Each row is a point on a tangle of strands that fork, close into loops and nearly touch. The rows are in no order.
Two points are linked if the straight distance between their rows is under 88.8. Some points are linked to none.
(1075): 20; 9; -15; -16; -23; 28; -46; -32; 2; -23; -13; -43; -50; 17; -25; -38; -10; 9; -23; -6; 33
(1362): 30; -10; 23; 71; 5; -46; 41; 33; -43; -14; 11; -10; 55; -40; 26; 23; -8; -32; -2; 1; -36
(1450): 13; 48; -44; -56; 15; 28; -30; 39; 25; -16; -11; 7; 3; 0; 1; -44; -16; 37; -7; 35; -10
(1611): 33; -29; 4; 74; -27; -22; 52; 14; -53; -64; 0; -17; 60; 9; 10; -12; -20; -22; 1; 18; -11
(692): 36; 1; 37; 74; 1; -8; 44; 6; -27; -16; 25; -36; 49; -33; 14; -22; -6; -43; -2; -4; -12
(1146): 1; 42; 39; -2; -24; -21; 6; -55; 35; 16; 3; 2; 5; 19; -54; -17; -28; 56; 52; 10; 29
(983): -43; -35; 2; -29; -42; -35; 17; 16; -1; -24; -8; 15; 15; -5; 32; 3; 13; -3; 23; -20; -20
(1473): 19; 47; 4; 1; 1; 10; -11; -71; -12; -32; 9; -7; -21; 43; -52; -23; -40; 41; 38; 2; 28
(117): 22; -9; -19; -29; 6; 29; -7; -12; 42; 2; -16; 9; 2; -19; 16; -7; 2; 29; 7; -10; 1
(1255): 34; 20; -5; 1; 16; 38; -17; 30; 3; 45; 0; 14; 14; 21; -2; 1; -21; 72; -19; -11; 1
(131): -10; 15; 2; 15; -6; -46; 14; 3; 71; -15; -7; -33; -43; -29; -60; 15; -8; -64; -18; -5; 28
(777): 17; -24; -50; -40; -14; 3; -15; 27; 32; 9; -32; 31; -26; -37; 9; 13; 23; 9; -25; 25; -25
(865): -6; 5; -32; -30; 43; 2; -53; -32; 40; -18; -13; 1; -4; -43; -11; 11; 28; 15; 14; 32; -12
(353): 28; 38; 62; 3; 49; 16; 6; -21; -22; -24; 12; -7; 41; -8; 6; 24; -22; -15; 13; -31; -7
(35): -49; -6; 36; -7; -42; -1; -6; -41; -15; -17; -7; -36; -32; 65; 8; -47; 6; -23; -18; 8; 6
(1814): -25; -21; -27; -21; -30; -41; -10; 26; -13; 38; 6; 59; -33; -14; 35; 41; 37; -15; 3; 11; -2
(1405): 10; -20; 42; 32; 11; 18; 19; 15; -60; 40; -11; -3; 9; 4; 48; 39; -25; -5; 18; -6; 1
(791): -7; -6; -69; -9; 20; -19; -31; 32; 22; 30; -3; 21; -24; -7; -18; 37; 15; -38; -23; 24; -19
(1413): 16; 20; -27; -19; 13; 62; -40; -24; -14; -14; 1; -34; -14; 20; -5; -21; -21; 4; -4; 8; 36
(1529): 45; -28; 50; 74; -15; -24; 44; 52; -44; 16; -1; -2; 24; 19; 36; 21; -36; -26; 13; 28; -30
(194): -15; 21; 65; 23; -29; 1; 9; -61; -24; -7; 30; -21; 11; 55; -10; -42; -9; 24; 10; 13; 32
(1072): -8; -33; -4; -6; 9; -11; 39; 19; -65; 33; -11; 42; -13; 45; 29; 26; -25; -25; 11; 13; 22
(993): 22; 23; -63; -44; -4; -13; -11; 48; 19; -13; -26; -5; -28; -39; -27; -21; -14; -22; -52; 20; 1
(1155): 27; -13; -22; -20; -40; 17; 14; 40; 51; -26; -43; 26; -36; -38; 17; -1; 24; 13; -30; 15; -23
(1544): -15; 27; -9; -45; 47; -1; -1; -35; 14; -27; -18; 7; 0; 3; -19; -20; 0; -20; 22; -22; 22
(1664): 35; 24; -34; 19; -6; 8; -2; 32; 26; 22; 25; -11; 48; -33; -15; -38; -21; 72; -3; 37; 6
(989): -8; 48; -4; -31; 13; -11; -50; 3; 43; -19; -4; -1; -33; -20; -44; 2; 0; 48; -2; -8; -11
(1715): 9; -46; -17; 37; -31; 1; 48; -5; -22; 45; 22; 8; 37; 2; -13; -5; 0; 19; -28; -39; 28
(540): -15; 42; -50; -30; 21; -2; -60; 30; 54; -11; 16; -5; -17; -16; -31; -4; 23; -8; -35; 33; -24
(1589): -1; -22; -9; 37; -20; -2; 23; 3; 33; 35; 35; 5; 33; -21; -20; -27; 17; 23; -17; -46; 20
(525): 22; 40; 14; 66; 46; 19; 23; 5; 9; 41; 56; 13; 44; -28; -1; -19; 15; -4; 12; 6; -16
(1393): 8; 4; 4; -25; 45; -2; -31; -58; 38; -28; -3; 21; 23; -34; -9; 6; 27; 28; 31; 8; -1
(1556): -28; -7; -24; -20; 14; 41; 4; 20; 17; 40; -7; 9; -18; 16; 41; 0; 13; -28; 12; -2; -12
(1269): 12; 47; -6; -20; -51; 29; -46; 23; 5; -32; 11; -25; -34; -2; -26; -28; -48; 66; 4; 15; -3
(418): 42; 31; -35; 13; -43; 43; -20; -24; -17; -9; 37; -24; 20; 23; -17; -40; -29; 70; -27; 34; 28
(451): 29; -28; 17; 76; -22; -32; 64; 38; -79; 14; 26; 10; 34; 14; 33; 5; -26; -30; 4; 28; 2
(271): 29; -30; 23; 27; 13; 24; 32; -46; 1; -11; 19; -19; 39; -19; 6; -13; -2; -3; 27; -15; 37
(1635): -38; 7; -57; -29; 35; -14; -41; 4; 39; 7; 17; 3; -10; -8; -18; 14; 31; -38; -20; -1; -28
(648): -21; -9; 30; 3; 35; -22; 24; 38; -52; -8; -3; 46; 47; 25; 28; 38; 14; -11; -3; 11; -63
(717): 5; -39; 41; 23; 34; -26; 47; 29; -35; 25; 16; 57; -1; 20; 39; 39; -3; -19; 27; 48; -24
(931): 18; 31; -13; 41; -40; -9; -4; -23; 24; -12; 36; -16; 0; 9; -73; -31; -33; 80; 23; 11; 24
(405): 19; -27; 13; 46; 10; -59; 44; 18; -46; 3; 20; 32; 66; -27; 28; 37; 1; -18; 3; 29; -34
(94): -17; 26; 53; -10; -5; -10; 7; -55; 19; 9; -4; -21; -2; 13; -19; -16; -1; 23; 46; -5; 28
(901): 17; -4; -35; -32; 32; -10; -39; 14; -8; 37; -24; 33; -31; -15; -25; 36; 29; 20; -52; 22; -46
(915): -10; 32; 30; 50; -17; 12; 15; -57; 12; 2; 54; -17; 17; 46; -43; -43; -11; 30; 23; 3; 28
(987): -7; -35; 14; 1; -1; 14; -23; -17; 31; 23; 4; 14; 11; -25; 50; 31; 31; 15; 27; -3; -22
(348): -19; 7; 0; -22; 4; 19; -20; -22; -28; -9; -1; -19; -15; 38; -8; -14; -7; -24; -15; -54; 25
(422): -41; 11; 43; -10; 40; -23; -14; -11; -20; -27; -19; -30; 16; -10; 12; 8; 3; -11; 24; -12; -17
(1046): 12; -23; -16; -25; -20; 26; -6; -19; 29; -5; -31; -10; -35; -22; 6; -5; 7; -8; 8; -31; 27
(530): -4; 7; -16; -14; 51; 40; -50; -1; 5; 20; -12; -25; -13; -22; 11; 24; 11; 5; 15; -12; -4
(788): -4; -17; -51; 4; 17; -13; -24; 61; 7; 62; -6; 15; -69; 11; -8; 41; 2; -11; -9; 17; -14
(1295): -26; -2; 40; 35; -2; -23; 47; -19; -2; -1; 30; -18; 50; 16; -34; -51; -11; 12; 5; -23; 17
(1678): -27; -17; -7; 23; -43; -11; 9; 9; -66; -61; -35; -32; 11; 23; 40; 3; -12; -13; 24; 4; -1
(1579): 6; -10; 12; -19; -18; -3; -14; -46; 46; -7; -35; -20; -43; -11; -14; -29; 6; 0; 32; 2; 34
(1275): 6; 22; -47; -49; 53; 21; -11; 1; 21; -5; -1; 53; 24; 10; -9; -6; 15; 23; -26; 35; -21
(695): 14; 33; 14; 73; 14; 11; 21; -46; -4; -5; 57; -21; 20; 5; -41; -47; 6; 0; 20; -8; 42
(985): -20; -37; -3; -9; -2; -39; -19; 20; -15; 49; 7; 80; -42; 16; 20; 48; 35; 12; 22; 35; -4
(314): -2; -6; -31; -49; 50; 7; 12; 15; -9; 20; -13; 51; 12; 11; 14; 19; 22; -6; -12; 7; -22
(1721): -1; -42; -20; -23; -53; -6; 31; -21; -55; 1; -5; 17; -4; 30; 38; 1; 4; -30; 4; -11; 32
(1766): 27; 44; -20; -36; -7; -10; -27; -2; 11; -31; 28; 8; 33; -25; -21; -16; -41; 87; 4; 18; -6
(976): -29; 45; -6; -21; 25; -46; -15; -34; 69; 5; -17; -5; -47; 0; -40; -14; 15; -23; 25; 31; 5
(1418): -5; -26; 10; 9; 2; -46; 32; 10; -44; -34; 2; 26; 61; -15; 53; 37; 13; -11; 28; 14; -29
(398): 26; -36; -13; -2; 0; -1; -21; 8; -12; 52; -32; 16; -31; -30; 12; 54; 2; 23; 9; -33; -7
(120): 51; -13; -10; -34; -24; 28; -10; 39; 4; 18; -33; -9; -15; -23; 17; -23; -22; 43; -28; 34; 2
(367): 0; -10; -61; -32; 42; -22; -13; -15; -5; 9; -18; 1; -17; -36; -8; 19; 7; -41; 1; -24; 21
(1602): 20; 0; 3; 36; -6; 52; 12; -9; 11; 22; 35; -8; 40; 26; -4; -31; -9; 32; -1; -4; 23
(108): 9; 29; 24; -2; -49; -22; 13; -68; 26; 22; 4; 1; -19; 60; -51; -34; -18; 31; 22; 18; 40
(227): -46; -11; -8; -30; 37; -24; 23; -20; -12; -30; 0; 38; 46; 3; 24; 6; 39; -25; 12; 9; -33
(1519): 13; -1; 47; 28; -1; -21; 38; -12; -25; -80; -31; -29; 41; 21; -1; -16; -21; -20; 14; 19; -20
(320): 14; 46; -1; -26; -15; 7; -38; 42; 31; -40; -14; -26; -54; -66; -20; -17; -9; 12; -29; 27; -15
(219): 7; 46; -5; -20; -8; 27; -38; -3; 33; -17; -1; -4; -20; 12; -22; -29; -23; 68; 18; -8; 4
(1292): 21; -12; 2; -21; 43; -2; 60; 1; -44; 22; -18; 49; 3; 29; 29; 23; -12; -33; 16; 11; 6
(285): -32; 9; 59; -4; -13; -22; 6; -55; -10; -3; -42; -47; -7; 25; -2; -35; -6; -2; 37; 26; 13
(1425): 4; -28; -2; 52; -51; -6; 43; 11; -72; -59; -9; -12; 38; 32; 35; 7; -5; 6; 1; 2; -1
(1230): 39; -3; 48; 6; 24; 14; 29; -22; -47; -20; 5; 8; 46; 2; 17; 9; -23; -36; 1; -30; 8
(221): -1; -39; 1; 9; -40; -21; 41; 9; -55; 10; 9; 16; 41; 15; 48; 11; -7; -15; 12; -9; 15
(789): -13; -20; 38; 17; -13; 32; -6; -44; -65; -17; 11; -40; 18; 30; 43; -3; -10; -8; -18; -17; 2
(89): -3; -24; -13; -32; 29; -10; 50; -3; -20; 8; -5; 61; 37; 6; 31; 20; 18; -26; 18; 10; -22
(567): -19; 1; -28; -7; 19; 28; -38; -5; 20; 14; -3; -44; -22; -15; 15; 1; 5; -45; 26; -6; 14
(1135): 10; 13; -29; 11; -6; 24; -6; 56; 63; -13; -10; -28; -43; -38; -11; 11; -1; -44; -46; 29; -4
(1097): 46; 32; -12; 30; 14; 25; 6; -42; 13; -28; 31; -3; 19; 0; -30; -21; -27; 41; 30; 26; 39
(1566): 40; -20; 61; 29; 16; -41; 41; 45; -36; 8; 10; 34; 13; 23; 30; 34; -39; -26; 23; 36; -36
(926): 27; 5; 13; 35; -9; 69; 4; -50; -2; 10; 36; -19; 22; 55; 20; -34; 5; 8; -14; 9; 35
(885): -31; 4; 8; -19; 68; 2; -42; -22; -8; -1; 3; -7; 11; -19; 12; 21; 30; -15; 22; -10; -16
(1537): 2; -37; -1; 58; -22; -26; 65; 24; -71; 20; 19; 4; 56; -2; 26; 7; 1; -14; 9; -13; 19
(1641): 12; 20; -3; -18; 36; 24; -25; 5; 16; 35; -4; 24; 34; -14; -11; 30; 0; 61; -4; 2; -22
(215): -3; -21; 21; 11; 1; 38; 12; -8; -57; 16; -3; -4; 5; 31; 38; 13; -12; -18; -4; -13; 14
(307): 29; 4; -56; -44; -21; 19; -10; 27; 0; -6; -38; -5; -28; 7; -22; -38; -16; -8; -51; 0; 16
(1697): 38; 34; -6; 69; 23; 46; 23; -1; 10; 27; 52; -3; 38; 0; 2; -37; 2; 14; 11; 13; 16
(1774): -11; -20; -19; -9; -59; 23; 23; 23; 29; -14; -11; 18; -58; 0; 13; -10; 31; -45; -15; -19; 5
(1461): -30; -23; 16; 7; 0; 7; -12; 18; -48; 29; -4; -15; 0; -20; 47; 43; -5; -4; 28; -33; -14
(1805): 18; 41; -3; -29; 44; 18; -17; -51; 1; -33; -8; 7; 0; 13; -32; -20; -19; 15; 38; 3; 27
(1671): -23; -16; -20; -31; 50; -19; -9; -8; -40; 32; -2; 68; 3; 12; -2; 48; 40; -20; -9; 18; -42
(542): 20; -34; -8; -6; -40; 42; -4; -3; -10; 30; -5; 4; -23; 27; 3; -2; 3; 19; -53; -33; 17
(450): -56; -10; 30; 3; -54; -16; 7; 25; 9; -17; -12; -27; -50; -5; 6; -17; 11; -40; -1; -45; -6
(1650): -32; -25; -15; -33; -10; -21; -9; -1; 5; 2; -4; 40; -2; -19; 16; 28; 39; -15; 2; -18; -15
(377): -34; -22; 29; -21; -41; -29; 13; -39; -4; -18; -15; -10; -17; 6; -14; -23; -5; -9; 13; -36; 11
(146): 18; -6; -46; 5; -26; 42; -32; 30; 12; 25; -12; -42; -55; -10; 2; 1; -2; -42; -25; 0; 6
(890): -2; 37; 2; -20; 15; 42; -7; 10; -8; 33; 7; 10; 12; 37; -4; -12; -3; 24; -12; -38; -1
(391): -17; 16; -43; 0; 18; -14; -27; 11; 18; 21; 3; -42; 4; -1; -33; 29; -26; -57; -11; -42; 33
(787): -30; 2; 37; 10; 16; -11; 40; 18; -8; 12; 37; 17; 71; 6; -4; -7; 4; 22; -9; -40; -25
(1391): 17; 42; 3; -10; -37; 41; -44; 33; 33; -40; -5; -37; -63; -16; -17; -41; -23; 29; -22; 16; -1
(879): -21; -12; -19; 4; -12; -16; -25; 4; 53; -11; 2; -3; -41; -48; 1; 20; 30; -46; -5; -18; -12
(188): 15; 11; -26; 8; -9; -5; 3; 52; 80; -22; 16; -20; -13; -32; -23; 44; -18; -39; -44; 11; 14
(159): 0; -18; 38; 9; 54; -6; -8; 0; -52; 15; 0; 12; 8; -18; 46; 62; 15; -40; 18; 20; -42
(1689): 2; -34; 6; -5; -48; 12; 16; 19; 45; 18; -3; 42; -17; -34; 22; 19; 38; 11; -3; -34; -26
(822): -18; -19; -46; 3; 14; -21; -22; 18; -25; 53; -1; 8; -53; -23; 35; 60; 13; -31; 30; 17; 11
(1221): -18; -8; 49; 4; -36; 13; 0; -50; -12; -5; 23; -27; 7; 42; -17; -35; 4; 20; -19; -33; 28
(1757): -3; 17; -40; 4; 4; -5; -20; 40; 55; 17; 23; -29; -6; -11; -36; 45; -13; -56; -40; -15; 0
(462): -65; 2; -29; 8; -6; -42; -25; 56; -39; -15; -5; -16; 3; -13; 31; 37; 10; -28; 21; 4; -32
(573): 18; 31; -26; 46; 8; 3; 24; -21; -9; 8; 50; 2; 24; 3; -41; -50; 3; 23; -18; -27; 36
(1361): 4; -28; 7; 13; -26; -7; 4; 4; 65; 13; 10; 20; 22; -40; -9; 7; 25; 40; -12; -46; -7
(1263): -61; -9; -12; 1; 2; -43; -50; 32; -53; 11; 10; 6; -3; -29; 28; 60; 32; -23; 2; 2; -42
(1377): -35; -14; 55; 19; -6; -25; 21; -27; -28; -43; -45; -46; 25; 29; 3; -29; -10; 3; 32; 20; -7
(1301): 0; 45; -20; -34; 5; -10; -59; 42; 40; -31; 0; -10; -20; -57; -14; -18; 10; 1; -43; 63; -35
(1525): -3; 16; -34; 3; 1; 33; -32; 29; 56; 1; -3; -49; -47; -8; -17; -9; -1; -36; -4; 6; 17
(346): 47; -44; -18; 38; 25; -6; 25; 9; -1; 66; -5; 33; -2; 0; -4; 24; -18; 42; -2; 5; 15
(1417): 7; -15; 21; 7; -62; 27; 5; -19; 13; 0; 21; -9; 1; 33; -13; -24; 8; 24; -52; -43; 22
(40): 46; 0; 27; 42; 45; 8; 26; -6; 8; 28; 29; 13; 53; -31; 15; 17; 5; -16; 11; 4; -5
(1778): 22; 12; -56; -21; 37; 40; -5; 17; -23; 19; -34; -4; -28; 20; 3; -13; -20; -14; 1; 36; 8
(959): 8; 24; 6; 2; 31; 13; -17; -11; 38; 7; 37; 25; 46; -4; -12; 1; 20; 59; -4; 7; -14
(955): 7; -18; -7; -12; 16; 1; 11; 36; 22; 59; -12; 44; -11; 15; 11; 23; 14; 40; -20; -13; -17
(1240): 12; -21; -20; -12; 18; 31; -41; 14; 17; 40; -30; -13; -24; -42; 20; 40; 3; 17; 0; 4; -13
(426): 17; 27; -13; 1; -30; -22; 0; -6; 26; -30; 29; 1; 4; -7; -51; -23; -60; 98; 26; 28; 1
(104): -14; 29; 38; -3; 22; 26; 12; 7; -4; 7; 38; 12; 51; 29; -7; -17; -11; 28; -4; -44; -2
(981): 11; -1; 24; 13; 31; -13; 17; 29; -70; -16; -26; -2; 5; -14; 55; 52; -17; -53; 29; 18; -39
(680): -13; -7; 0; -4; 83; 3; -20; 11; -28; 44; -1; 16; -14; 3; 32; 55; 7; -33; 3; 18; -25
(1659): 42; -33; 15; 55; 43; 17; 28; 5; -9; 65; 18; 17; 24; -21; 14; 20; -2; 18; 10; 0; 9
(414): -13; 14; 18; -14; -9; -28; -21; -33; 85; -7; 11; 20; -1; -13; -36; -4; 27; 52; 9; 16; -13
(1708): -1; 10; 8; -5; -37; 9; -17; -27; 26; -19; -12; -30; -71; 13; -38; -30; 9; -32; -29; -15; 20
(1767): -10; -11; 37; -31; -11; -28; 24; -29; 30; -3; -17; 16; 10; 10; -30; -26; -3; 14; 2; -48; 25
(497): -77; 1; 29; -11; -25; -40; -12; 18; 1; -20; -21; -47; -30; 10; -11; -17; 3; -33; 9; -20; -25
(638): -52; 5; -18; -9; 13; -32; -44; 27; -20; 23; 18; -4; -18; -23; 2; 50; 19; -32; -15; -36; -27
(906): 4; -1; 32; 60; 8; 6; 49; -2; -26; -7; 40; -31; 68; -6; -12; -42; 0; -16; -1; -13; 5
(1587): 45; -16; 47; 69; -8; -26; 35; -5; -18; -57; 6; -46; 52; 2; 5; -24; -24; -41; 2; 15; -17
(1055): 37; -17; -20; -21; -35; 47; -25; 36; 17; 5; -30; -29; -56; -26; 13; -13; -10; 9; -38; 10; 3
(1534): -26; -34; 24; 3; 25; -31; -1; 14; -44; 31; 16; 75; -17; 10; 40; 52; 24; -2; 39; 54; -20
(1578): -20; -29; 22; -20; -30; -14; 16; -16; 66; -15; -8; 15; 7; -6; 17; -26; 25; 4; 25; 5; -4
(575): -52; -15; -23; -13; -2; -46; -13; -1; -20; -16; 4; -38; -11; -12; -5; -1; -3; -61; 17; -30; 19
(56): 6; 9; 29; 9; 34; 3; 23; 23; -57; -57; -31; -16; 28; 2; 29; 23; -21; -33; 16; -10; -34
(1803): 17; 41; 12; 4; -41; 2; -10; -65; 3; -19; 34; -3; -16; 69; -42; -30; -24; 54; -8; 9; 39
(857): -29; -5; 32; 7; 15; -5; 38; 23; -44; 1; 0; 12; 50; 9; 26; 12; -5; 10; -10; -21; -27
(180): -42; -15; -27; 14; -47; -18; -12; 20; -70; -32; -2; -41; -15; 10; 30; 11; -4; -25; 18; -7; 23
(1389): 38; 11; 46; 53; 3; 47; 23; -34; -19; 6; 39; -16; 34; 26; 21; -16; -10; -25; -17; 10; 8
(80): -27; -18; 32; -24; -2; -18; -7; -38; 67; -5; 10; 31; 30; -3; -9; -11; 55; 22; 19; 12; -20
(328): 19; 2; -43; -34; 5; 42; 7; 6; 6; 5; -29; 14; -8; 35; 1; -29; 8; -9; -17; 5; 18
(1000): 15; 0; 27; -15; -18; -8; -12; 5; 85; -32; -21; 27; -20; -36; -24; -8; 38; 55; -16; 8; -17
(669): 23; -33; 11; 20; -23; 46; 6; -16; -40; 45; 15; -8; 8; 41; 21; 5; -7; 15; -39; -21; 23
(1184): 14; -3; -29; 0; -33; 26; 11; 58; 35; -4; -20; 21; -68; -24; 14; 14; 33; -24; -33; -5; -10
(351): 28; 8; -29; -33; 24; 21; -36; -23; 36; -28; -35; -18; -12; -37; -3; -20; -8; 16; 24; 23; 8
(1260): -22; 35; 32; -25; -22; -20; -14; -27; 56; 14; -37; -27; -60; 8; -29; -26; 9; -17; 32; 15; 23
(836): -35; -21; -24; -7; -2; 2; 10; 29; -60; 42; -5; 24; -34; 39; 19; 15; -9; -28; 1; -19; 8
(1501): 61; 5; -17; -5; -32; 31; -12; 27; 18; 23; -2; -16; 19; -40; -12; -10; -18; 68; -19; 9; 9
(150): -17; -11; -38; 9; 75; -5; -21; 35; -9; 60; -18; 6; -41; 16; 9; 38; -1; -18; 1; 33; -15
(982): -26; -34; 28; -8; 3; 0; -12; -14; -23; -14; -11; -20; 20; -32; 26; 18; 0; 2; 26; -42; -10
(492): -4; 16; 12; -21; -15; -21; -1; -1; 63; -40; -27; 21; -55; -25; -37; -16; 26; 12; -18; -4; -12
(149): 32; 39; 14; -7; 68; 33; -4; -19; -16; -1; 4; 8; 19; -7; 2; 25; -12; 8; 18; -12; 8
(919): 47; -42; -26; 11; -7; 13; 32; 8; -10; 57; -10; 9; 22; 4; -8; 1; -17; 34; -17; -25; 28
(325): -21; 20; 31; -34; -19; -22; 11; -4; 47; -13; -9; 25; -26; 6; -41; -24; 13; 12; -20; -43; 2
(496): -77; -13; -9; 13; -24; -36; -19; 32; -22; -37; -27; -44; -3; 7; 10; -2; 0; -16; 29; -7; -33
(858): -44; -4; 14; -4; -50; -20; -19; -38; -9; -17; -7; -45; -55; 37; -20; -30; 7; -55; -43; -15; 17
(616): 6; 42; -2; -38; -1; -20; -51; -5; 32; -41; 10; 5; 0; -37; -35; 4; -7; 72; 8; 30; -28
(740): -51; -33; 16; -14; -29; -7; 30; 0; 14; -22; -4; 3; 17; 26; 28; -37; 4; -2; 25; -2; -16
(1402): -20; -25; -46; -3; 5; -12; 2; 40; -16; 53; -13; 26; -76; 36; 1; 21; -15; -35; 0; 11; 23
(608): -5; 7; -34; -43; 45; -2; 12; -14; -32; -7; -22; 10; 2; -5; 6; 2; -5; -48; 5; -20; 19
(1646): -40; -3; 8; -40; -9; -29; -3; 1; 30; -8; -12; 16; -18; -6; -10; -2; 33; -12; -10; -42; -20
(1156): 17; 6; -53; -38; -6; -13; -18; 59; 13; -4; -19; 20; -30; -39; -7; 1; 20; -19; -63; 49; -33
(154): 11; 38; 6; -22; -53; 7; 7; -16; 47; -20; -14; 14; -41; 35; -49; -45; -12; 45; -17; 0; 19
(1852): -17; 13; -5; -5; 8; -39; -22; -12; 89; -7; -10; -16; -49; -25; -53; 2; 12; -44; -5; 21; 3
(442): -24; 3; 62; -7; 40; -25; 5; -27; -9; -52; 3; 1; 53; -11; 13; 13; 10; -7; 23; 1; -28
(1427): 15; 2; 52; 2; -3; 1; 47; -27; -40; -46; 9; -19; 55; 16; 1; -20; -16; -27; -8; 0; 9
(1064): 41; 18; -19; -16; 22; 55; -14; -33; -38; 6; -4; -6; 8; 36; -12; -5; -22; 24; -20; -6; 37
(782): -29; 2; 55; 2; -6; -3; 16; -67; -38; -37; 2; -30; 10; 60; 11; -38; -5; -15; -15; 20; 16
(618): 56; 4; -20; 7; -14; 41; -19; -40; -9; -2; 8; -23; 13; 25; -10; -20; -19; 54; -36; 5; 50
(964): 29; 26; -33; 33; 21; 17; 8; -7; 51; 13; 30; 15; 55; -27; -21; -16; -3; 64; 21; 19; 7
(1048): -27; -15; -39; -24; -26; -5; 6; 26; -20; 19; -6; 10; -31; 7; 10; 19; 3; -51; -6; -42; 5
(972): 1; -20; 35; 21; 18; -45; 27; -9; -27; -66; -17; -2; 70; -25; 25; 23; -2; 2; 28; 9; -41
(393): -42; 1; -11; -4; -64; -17; -2; 39; -17; -15; 5; -7; -48; -18; 17; 20; 9; -62; -6; -37; 16

A fork is a point with three links, a tip a point with one. Leave the first point through the second and follow the links. Name the first fork or tip that comes.
(221), (1537) -> (1650)
(1393), (865) -> (131)
(1697), (525) -> (1689)
(608), (1544) -> (1519)
(1689), (1361) -> (1389)
(616), (989) -> (788)
(1255), (1641) -> (1525)

How many points has the smallest loop of links through each point below? Write 0 if it is on no loop.
(1000) -> 10
(1534) -> 0
(442) -> 0

A tip is a point with one link. Name the tips that can be reached along the links from each point below, in the order of the rows.
(1715) -> (1689), (1389)
(414) -> (1721), (377)
(351) -> (131), (1393)
(1155) -> (1774), (1778)
